A landscape with many peaks, sampled at points; each row gives a point and its height.
A climber steps from a point to whichever of its 2 nearest points has the largest rise for the distance, and stops where none of them is higher. Distance is the straight distance between rows; heights are no part of it.
j_142 (h 453): [180 140 144  73  82 112 109  94 171 110  94 208 108 123 165  97 116 168
  41 162  90 140 122 146 142 125 156 144 125 138 112 106]
j_668 (h 168): [163 201 112 141 142 126 157 119 168 106  99 114  75 132 118 141 121 164
 180 133 124 135 128  99  99 137 130 126 132 173 134 140]
j_743 (h 124): [115  70 144 118 125 122 179 185 119 174 171  75 167 108 157  75  90 118
 143 126 178 107 124 141 119 153 110 141 132  56 125  92]
j_456 (h 512): [158 151 126 135  96 186 135 113  92 105  88 169 163  57 220 163 123 133
 107  62 105 136 117 160 135 151 153  73  58 128 113  95]
j_145 (h 323): [187  83 118  73 115 127 109 143 171 163 172 169 108  86 136  72 118 136
 103 167 101 158 113 106 132 122 154 144 112  82 128 105]
j_173 (h 623): [104 160 118 164 112 147 102  97 111 110 125 156 113 139 127 146 149 118
 162 128 106 135 133 108 125 119 133 128 131 125 109 171]
j_890 (h 386): [ 82 112 101 140 102 116 127  65 150 132 158  95 142 115  75 106 142 105
  91 138 146  90 124 147 168  90 133 160 130 124 110 173]
j_496 (h 290): [129 114 130  92 127  83 121 171 127 163 172 105 121 183  88 131 141 113
 171 165 150 132 149 103 119 120 106 163 171 105 147 105]
j_527 (h 526): [116  71 142 104 102 147 165 133 180 152 185 132 114  46 143  71  93 119
 145 154  94 138 113 131 164 114 132 178 141 103  95 124]
j_221 (h 331): [160 129 154  96 122 104 113 159 129 105 155 180 120 116 170  66  95 116
 100 175  72 146 145 160 177 125 170 160 150 100  98 129]
j_898 (h 564): [104 177 112 174  97 149 138  96  80 107 159 100 164 129 119 123 128 106
 142 111 102  85 153 157 165  96 115 118 130  88  99 163]
j_711 (h 279): [117 148 118 114 157  81 134 113 152 105 140  69 104 152  75 152 134 151
 146 137 164  90 139 131 116 117 105 132 174 147 148 150]
j_327 (h 148): [151 122 131 140 171 130 132 152 160 141 118 140  96 111 136 186 142 132
 182 142 176 142 110 133 115 154 132  67 113 130 164  91]
j_164 (h 375): [117 104 145 124  98 137 142  71 146 127 107 166 136 103 150  75  94 134
  69 144 113 147  90 137 146  85 178 161  81 146 111 148]
j_436 (h 115): [ 86 168 112  98  89 123  98  94 131 126  70 142 139 165  52  98 129 160
  27 144 100 166 147 145 124 112 152 165 126 185  91 114]
j_860 (h 790): [104 160 129 202 121 144 158  98 110 109  84  97 140 158 150 152 102 129
 140  78 138  79 141 123 100 143 138 103 109 199 113 151]
j_529 (h 162): [118  79 120 146 142 147 157 211 107 196 159 114 162 103 160 121 114 115
 177 114 164 139 123 131 151 167 105 105 126  56 140 102]
j_760 (h 217): [ 97 144 110 149 147 131 119 174 114 126 173 111 148 105 166 134 130 127
 173 110 110 118 114 145 131 134  95 113 122  70 128 102]
j_843 (h 97): [113  69 142 123 148 112 145 119 169 121 154 118 134  99 115 133 130  98
 120 148 157 133 104 133 135 127 114 132  90 118 165 113]
j_451 (h 348): [102  91  99 163 157 126 135 169  95 147 201  82 172  97 120 138 176 118
 166 120 178 137 136 137 165 159  92 156 152  64 186 123]
j_123 (h 152): [102 160 101 123 137 143  66 110 127 148 118 142 125 142  58 110 169 146
 111 153 124 154 139 105 107 149 135 135 138 134 124 142]
j_179 (h 555): [ 96 165 142 165 105 118  88 130 117 117 152 110 103 168 103 131 165 107
 162 109 127  98 131 116 113 142 149 120 162 122 112 129]
j_703 (h 389): [177 115 143  85 100 125 103 112 166 116 126 196 104  91 150  61 111 141
  77 177  67 153 127 144 166 140 173 147 135  97 117 107]
j_740 (h 270): [146 154 172 149 145 101 117 162 106 104 145 154 124 127 170 102 118 117
 113 157  86 136 135 129 150 133 157 127 134  96 137 109]
j_38 (h 785): [121 118 119 162 107 182 159 133  97 149 183 110 176 107 141  73 116 100
 161 109 108 113 132 131 149 128  96 168 131  44 106 137]
j_712 (h 412): [121  52  88  81 150  80 113 144 111 160 171 115 145 154  42 122 146 101
 115 160 158 107 129 129 146 110 100 173 191 107 188  95]
j_672 (h 139): [126  99 161  99 121 112 137 123 171  99 117 139 132 146 152 152 123 112
 125 147 139 129 102 123 115 116 133 119  93 146 144 118]
j_220 (h 197): [167 121 144 122 131 112 139 128 179 128 113 160  82 142 129 173 154 145
 155 148 137 146 112 110 115 129 148 103 127 168 163  92]
j_950 (h 228): [138 157 121  94 152  93 119 114 170 121 108 104  81 152  84 142 137 177
 153 173 161 135 137 107  90 117 124 134 160 173 143 126]
j_788 (h 77): [107  99 109  88 122 132 109  91 156 135  87 139 131 148  75  97 124 141
  42 142 102 161 114 140 129 113 153 161  94 176 112 145]
j_267 (h 410): [119 152 121 150 193 151 149 140  89 111 116  79 107 113 133 203 148 130
 189  72 144 134 139 137 115 148 100  64 129 133 109 142]
j_48 (h 260): [147 176 128 175 118 159 138 106 104  74  57 153 112 138 205 142 116 112
 130 106  77 122 153 121 128 118 163  88 113 155 106 147]
j_839 (h 384): [114 122 156 116 104 115 149 113 139 103 154 117 134 101 111  94  98  98
  89 164  75 114 109 161 165  52 131 163 106 116 122 125]
j_841 (h 658): [126 115 104 190 131 159 148  77 101 130  70 133 135 177 135 163 119 123
 153 109 159 103 136 115 107 131 137 115 110 185 135 183]
j_362 (h 481): [ 75 135 104 167 120 166 116 119  88 112 176  80 186 112 108 152 139 100
 128  74 121 103 145 174 145 127  91 120 110  87 123 132]
j_397 (h 198): [107 176 103 159 101 148 139  70 125 149  75 159 109 184 115 115 107 165
 109 113 119 134 150 116  99 145 138 161 114 218  89 190]
j_492 (h 207): [149 170 158 120 135 114 120 177 138 144 138 150 115 164 146 123 131 120
 166 144  80 152 145  91 123 131 128 121 162  85 113 107]
j_980 (h 209): [137 137 112  83 147 150  72 120 164 147  84 170 122 150 104 117 160 161
 109 159 132 196 128  88  97 126 145 128 145 150 124 133]
j_197 (h 577): [ 80 104 120 161 167 174 147  95  80 125  95  89 167 103 169 170 119 127
 100  54 179 119 133 159 114 119  96  66  71 173 113 168]
j_209 (h 200): [158  92 136 132 143 129 128 182 159 145 162 166 136  89 138 158 145 118
 163 143 172 162 105 128 150 141 128  96 116  92 185  79]
j_2 (h 664): [112 147 126 166 103 132 120 124 106 151 177  92 158 142 107  68 129 127
 135 134 115  77 165 138 146 120  97 154 162  62 114 153]
j_608 (h 626): [123 164 125 144 120 188 127 123  44  80  93 152 156 104 204 139 126  93
 108  57 100 138 141 148 117 126 129  93  77 129  90 131]
j_447 (h 493): [146 170  98 111 174 178 125 175  94 131 108  99 128  93 121 200 152 134
 164  49 130 172 139 126  95 174  91  33 104 130  90 117]
j_4 (h 210): [179 167 173 133 124 111 126 117 134  86 112 167  80 147 152 107 107 136
  99 169  65 154 154 125 136 127 171 124 137 141 114 116]
j_985 (h 478): [110 230 155 172 115 115 125 142 108  91 135  96  82 121 122 137 130 126
 141  97  85  81 159 122 127 131 121 135 181 142  62 145]
j_674 (h 715): [149 108 157 101 111 141 145 171 128  98 175 124 169  59 181 105 114 118
 120 103  98 143 119 158 159 140 150 115  82  64 101  89]
j_582 (h 701): [143  87 112 160 121 151 138  85 140 177  45 172 144 161 155 148 104 157
 120 140 171 117 114 108 108 146 110 118 109 176 136 190]
j_3 (h 18): [150 172 127  70 133  77 110 141 132 108 136 123  51 166  50 158 153 133
 146 118 138 152 123  71  81 122 121 203 185 200 142  84]
j_785 (h 295): [131  65 135  94 171  73 146 190 106 143 184 137 122 124 111 165 117 109
 161 157 199 142 109 123 146 126  96 127 157  90 196  87]
j_790 (h 597): [142  77 113 118 117 137 131 107 160 166  64 169 133 166 144 112 118 158
  92 139 132 145 112  98 103 146 146 135 105 193 144 151]
j_592 (h 267): [159 100 113  78 136 134 101 131 177 172 120 163 125 104 103 100 144 157
 108 156 132 193 117 113 113 140 153 127 132  98 144 121]
j_836 (h 230): [144 143 138 134 130 118 114 177 132 193 147 141 130 150 108 142 159 143
 205 143 138 138 140  94 126 146 112 129 188  89 147 115]
j_28 (h 479): [107  85  88 100 152  96  96 123 130 156 144 107 142 132  57 100 173 120
 126 176 153 127 129 135 143 124 126 164 155  96 176 135]
j_968 (h 556): [107 213 115 165 119 116 110 149  78 118 176  82 111 134 127 144 137 120
 166  69 111  70 160 131 133 158 106 125 166 109  62 161]
j_432 (h 246): [117 178 129 166  93 144 149  83  93 125  57 164 104 166 162 122 101 145
 141 112 117 119 117 121 102 130 168 144 119 189  88 177]
j_12 (h 659): [ 95 162 111 187 126 114 101 134  92 137 179 103 136 141  99 159 173 121
 160  83 148  77 128 121 119 153 111 104 150 105 116 150]
j_311 (h 574): [126 150 114  97 178 176 125 192  79 144 121  94 162 101 135 156 140 113
 136  86 115 144 155 144 109 167  84  58 100  94  87 111]
j_154 (h 417): [145 127 144 165 111 162 142 106 125 103  87 151 155 103 197 143 136 121
 120  94 137 146 103 134 136 136 146 108  67 144 148 119]
j_135 (h 261): [123 100 127 111 142  88 115  62 142 128  93 117 133 160  75 142 148 129
  88 150 169 108 121 118 116 121 117 139 141 183 170 148]
j_516 (h 324): [ 95  88 147 106 122 101 148 145 146 113 191  91 150 134 104  87  94 101
 115 150 111  95 131 136 168  79 110 168 118  96 146 115]
j_877 (h 684): [156 129 118 116 170 171 133 167 100 138 124 113 166  73 174 172 139 103
 171  95 152 153 122 134 122 161 113  72  84  77 138 110]
j_483 (h 629): [164 100 135  65 103 114 119 104 173 138  65 183  89 165 130 110 126 173
  58 157 112 156 117 107  88 112 131 124 111 197 140 101]
j_521 (h 353): [135  34 108  79 151  80 133 158 122 154 178 122 120 118  85 114 108  97
 150 151 158 118 113 110 147 113  98 183 149  99 174  87]
j_724 (h 262): [178 135 139 154 111 126 127 108 166 139  77 172  96 147 174 154 116 156
 138 119 110 133 102 102 117 159 159  97 107 157 133 122]
j_873 (h 153): [ 93 165  94 126  90 155 111  85 123 149  46 132 146 181  85 123 117 166
  60 133 105 137 149 144 118  93 140 161 127 219  83 164]
j_850 (h 340): [121 156 117 137 198 109 141 127 115 102 118  77 107 119 107 199 141 135
 182 133 170 108 129 135 127 151  97 102 159 138 140 155]
j_881 (h 109): [133 178 146 123 114 110 137  96 136  94  69 136  63 177 102 120 105 166
 103 137 101 140 153  99 102 109 150 159 170 220 101 147]
j_551 (h 828): [159 104 147  98 137 170 131 184 123 131 153 105 188  46 162 135 124 115
 118  88 119 158  97 142 141 167 148  79  69  85 118  93]
j_685 (h 573): [104 127 104 141 129 136 103 132 124 149 169 110 145 114  83  88 142 128
 151 151 116 112 136 128 138 120 126 171 145  66 151 137]
j_659 (h 611): [147  85 139 122 106 136 153 164 154 154 196 126 147  57 194  84 106 126
 148 121  99 130  92 147 163 148 139 155 134  55 109 117]
j_234 (h 349): [132 109 104  69 133  81  95 147 122 156 151 100 119 184  28 133 155 119
 122 155 148  95 163 110  94 121  94 165 195 132 164 103]
j_924 (h 61): [153 186 150 104 125  84 135 125 141  82 123 114  54 164  69 136 128 147
 106 115 121 120 140  65  84 118 150 189 172 210 126 108]
j_295 (h 539): [212 124 139  39  95 113 124 110 182 108 112 193  82 149 134 125 129 162
  56 156 123 138 113 109 100 116 151 121 119 148 155  76]
j_938 (h 450): [123  90 148 104  98 143 140  95 170 127 149 135 123  91 123  70 113 114
 115 151  89 149 115 139 158  82 159 153 115 116 113 140]
j_935 (h 158): [175 149 161 111 119 107 134 126 153  88  80 173  59 176 126 113 103 148
 101 153  81 158 136 100  96 118 178 121 156 193 107  97]
j_866 (h 306): [118 141 163 149  85 121 132  74 121 128  67 175 123 159 160 104  89 149
  81 143 113 132 113 132 130 118 169 139  96 173 106 167]
j_538 (h 57): [ 83  92 128 143 153  84 126 109 131 121 156 102 144 125  84 171 149  93
 109 139 160  88 130 145 143 127 106 126 114 130 180 127]
j_287 (h 782): [116 156 118 152 123 195 116  99  84 101 123 183 143 121 182 151 151  92
 162  96 113 138 129 125 115 106 119 117  89 109  99 154]
j_796 (h 407): [ 95 112  89 170 138 142 123 109  90 133 190  93 170 106 104 139 173 105
 146 116 177 102 139 162 158 139  84 148 152  77 155 165]
j_497 (h 322): [ 95 133 127 134 110 105 122  78 146 115 105 118 121 152  96 123 117 126
  85 151 127  82 125 142 146  85 137 130 116 165 125 164]
j_893 (h 247): [165  47 141  95 150 104 154 192 146 162 174 157 118  67 118 154 135 112
 164 171 182 159 121 142 164 141 124 145 144  94 195  89]
j_205 (h 169): [125 141 125 160 155 124 111 153 123 109 142  80 157 128 141 163 145 119
 155 103 121 127 107 116 135 129 117  86 124 106 162 114]
j_675 (h 336): [175 135 159 165 104 134 122  98 138 102  89 175 130 116 225 135 112 131
 108 119  87 111 114 129 144 129 168  91  96 131 118 121]
j_623 (h 269): [ 76 125 142 158 138 105 127 149 134 112 188 108 139 115 152  99 105 106
 129 116  93 109 130 149 163 104 116 134 115  79 123 131]
j_531 (h 208): [ 93  92 133  87 103 110 137  86 139 146  52 126 123 172  93 125 120 165
  66 151 173 115 111 124  93  94 120 147 142 232 135 140]
j_583 (h 460): [ 80 105 110 143 128 156 136  74 134 127 129  96 161  87 125 101 142  93
 140 146 155 110 127 147 138  93 122 140 129  97 112 165]
j_341 (h 667): [ 85 127 124 173 145 160 168 134  84 121  60  80 160 155 177 170  96 133
 134  50 164  95 133 149  98 141 122  70  81 201 113 164]
j_684 (h 93): [141  98 170 111 124 111 149 197 133 142 178 113 121 159 164  71  96 132
 154 143 162 129 124 130 101 146  95 105 140  76 119 100]
j_284 (h 296): [125 119 110 151 168 123 136 200  92 141 166  74 158 133 125 170 147 130
 164 122 212 125 149 162 128 174  67 124 153  86 163 133]
j_292 (h 195): [142 180 136 170 136 149 117 139 107  88 115 102 124 127 171 154 120 118
 154  93  74 131 129 133 138 124 130  89 136 131 110 114]

Where does a climber stop that starts at each point below?
j_668 -> j_551
j_724 -> j_287
j_492 -> j_483
j_3 -> j_551
j_924 -> j_483

Call two points neighbours if one is among the 2 nearest of the other. Go from one point of each pair to the other, from neighbour to neighbour, staying as high as possible. Name the lowest point that can't be avoided.
j_483, j_582 -> j_790
j_483, j_287 -> j_123
j_551, j_12 -> j_205
j_582, j_860 -> j_841
j_287, j_12 -> j_179
